Points, in no order, along strands that fork, close into loops and pass close to each other.
In the rows, zero is written as 128.
Two points are linked if the straight distance between their rows is under 36.3. Some points are linked to none.
j535: [ 72  68 113 119 145 201 145 111]
j377: [168 138 133 123 107 122 131 111]
j243: [ 62  70 123 131 161 210 143 117]
j162: [160 133 159 115  74  97 124 127]
j334: [193 134 145 152 141 110  92 143]
j729: [158 100 128 120 147  91  77 148]
j265: [ 90 104 112 137 150 209 151 113]
j507: [ 87  76 106 120 139 190 147 104]
j416: [118 124  97 133 145 158 151  96]
j251: [142 161 181 152 100  78  93 184]
j183: [ 98 127  95 137 157 174 153 104]
j940: [133 126 104 129 141 144 139  96]
j442: [179 130 129 140 137 130 112  94]
j973: [145 181 153 137 106  90 130 144]
j44: [146 107 113 130 171 105  89 111]
j950: [119 143 167 124 107  58  95 187]
j762: [113 137 155 108 101  56 106 172]
j560: [188 132 145 140 124 111  98 127]
j142: [100 158  99 115 126 164 180 142]
j24: [141 113 112 143 179 112  95  94]
j92: [138 151 101 151 163 155 139  87]
j901: [125 154 111 117 111 132 165 125]
j288: [144 183 167 143 100  86 119 154]
j472: [144 120 148 135 138  74  83 198]
j992: [152 139 182 151 101  86  86 187]
j988: [160 147 137 139 147  82  95 171]
j919: [178 111 170 130  97  93  89 159]
j231: [138 107 109 109 139 100 111 120]
j672: [109 104 100 111 124 169 157 112]
j389: [ 96 146 142  96  75  83 148 144]
j625: [147 170 142 128 109  98 136 137]
j488: [124 136 106 159 162 168 142  78]
j726: [ 55  83 121 147 169 205 146 110]
j515: [140 115 112 117 107 153 150 100]
j32: [100 143 131  93  79  99 158 141]
j739: [162 108 138 128 142  88  84 159]
j676: [163 155 162 160 131  90  91 189]
j217: [119 105 118 152 136 214 152  88]
j747: [ 83  97 109 161 171 168 139  75]
j538: [138 144 106 121 155 101 122 127]
j891: [104 183 154 119  82  90 148 137]
j686: [154 135 132 115  97 129 147 115]
j617: [ 80 107 140 123 166 238 145 151]
j220: [161 110 134 109 118  95 104 131]
j137: [113 174 136 116  91 103 160 139]
j825: [112  96  99 129 174 118 108  83]
j27: [108 166 180 119  78  70 109 157]
j559: [128 118 112 151 137 195 149  84]
j469: [116 129 143 101 104  62 109 160]
j200: [122 112 117  90 126  76 118 137]
j657: [163 122 179 155 101  90  80 193]
j611: [146 144 159 115  67 108 142 124]
j79: [148 170 106 144 149 131 140 108]
j124: [131 130 101 118 139 127 138 108]
j802: [112  93 128 154 138 224 148  92]
j208: [125 148 112 123 105 174 175 129]
j693: [146 116 109 141 161 128 112  87]
j586: [127 129 107 155 151 186 149  80]
j775: [125 134  98 114 142 113 137 119]
j510: [150 106 121 106 124  97 108 123]
j656: [166 136 153 123  94  98 115 131]
j595: [ 87 115 129 128 159 235 154 149]
j673: [100  94 101 139 169 140 124  75]
j512: [117  95 100 113 165 110 104  98]
j868: [145 147 112 133 162  91 109 138]
j103: [144 127 118 116 105 142 150 108]
j403: [110 120 104  95 106 125 159 128]
j402: [ 75  95 111 147 163 197 149  98]
j483: [155 156 108 150 152 139 133  98]
j584: [127 165 125 117 100 113 160 132]
j413: [119 127 129  94 112  75 122 148]
j312: [135 131 158 146 127  75  86 208]
j420: [106 140 158  98  78  70 129 148]
j790: [121 109 108  89 118  94 133 130]
j285: [107 133 119  93  88 119 165 138]
j88: [ 95  94 100 114 131 177 153 110]
j534: [105 159 164 111  76  71 124 149]
j439: [ 99 116 111 127 139 213 161 123]
j906: [ 94  87 140 151 150 234 145 105]
j206: [154 169 127 136 127 107 136 129]
j34: [122 133 115 124 113 195 172 121]
j684: [116 138 180 135 103  67  83 199]
j302: [117 163 191 130  77  72 102 158]
j425: [150 174 115 140 149 110 134 126]
j554: [113 116 105  94 114 109 148 126]
j907: [131 156 116 125 106 150 170 123]
j175: [146 171 177 150 106  83 104 169]
j131: [ 90 140  89 142 171 175 159 106]
j115: [180 129 134 131 119 120 116 111]
j479: [124 104 101 109 154 105 110 109]
j113: [126  85 106 120 132 156 135  84]
j662: [ 92 126 118 129 147 225 161 141]
j536: [163 145 147 153 144  92  91 185]
j270: [170 121 162 123  94  91  98 145]
j318: [151 112 143 130 134  81  83 183]
j58: [ 73  93 112 159 171 186 145  84]
j412: [149 146 141 116  78 128 152 119]
j128: [154 151 128 130 151  87 106 155]
j407: [156 106 120 132 165  99  82 134]
j944: [163 121 120 142 150 129 109  92]
j836: [114 116 114 129 124 210 164 122]
j579: [ 96  98 101 148 167 155 131  75]

A piece is two or more points that can be reached from each other along the links. Count, over all rows, the pieces, the separate loops (a circle has one, a figure eight two, a Y none), the forks (points with three links) and the tips (points with one).
pieces => 5
loops => 0
forks => 4
tips => 14

A tip is a point with one link. Name the tips that can be reached along the links from each point below, in the order of the rows.
j124 => j676, j131
j217 => j657, j906
j412 => j334, j919, j515, j312
j535 => j672, j891, j617, j220

Name the points in between on the shortest way along the links from the first point to the second, in order.
j208, j439 => j34 j836
j656, j560 => j162 j611 j412 j686 j377 j115
j413, j950 => j469 j762
j389, j200 => j32 j285 j403 j554 j790
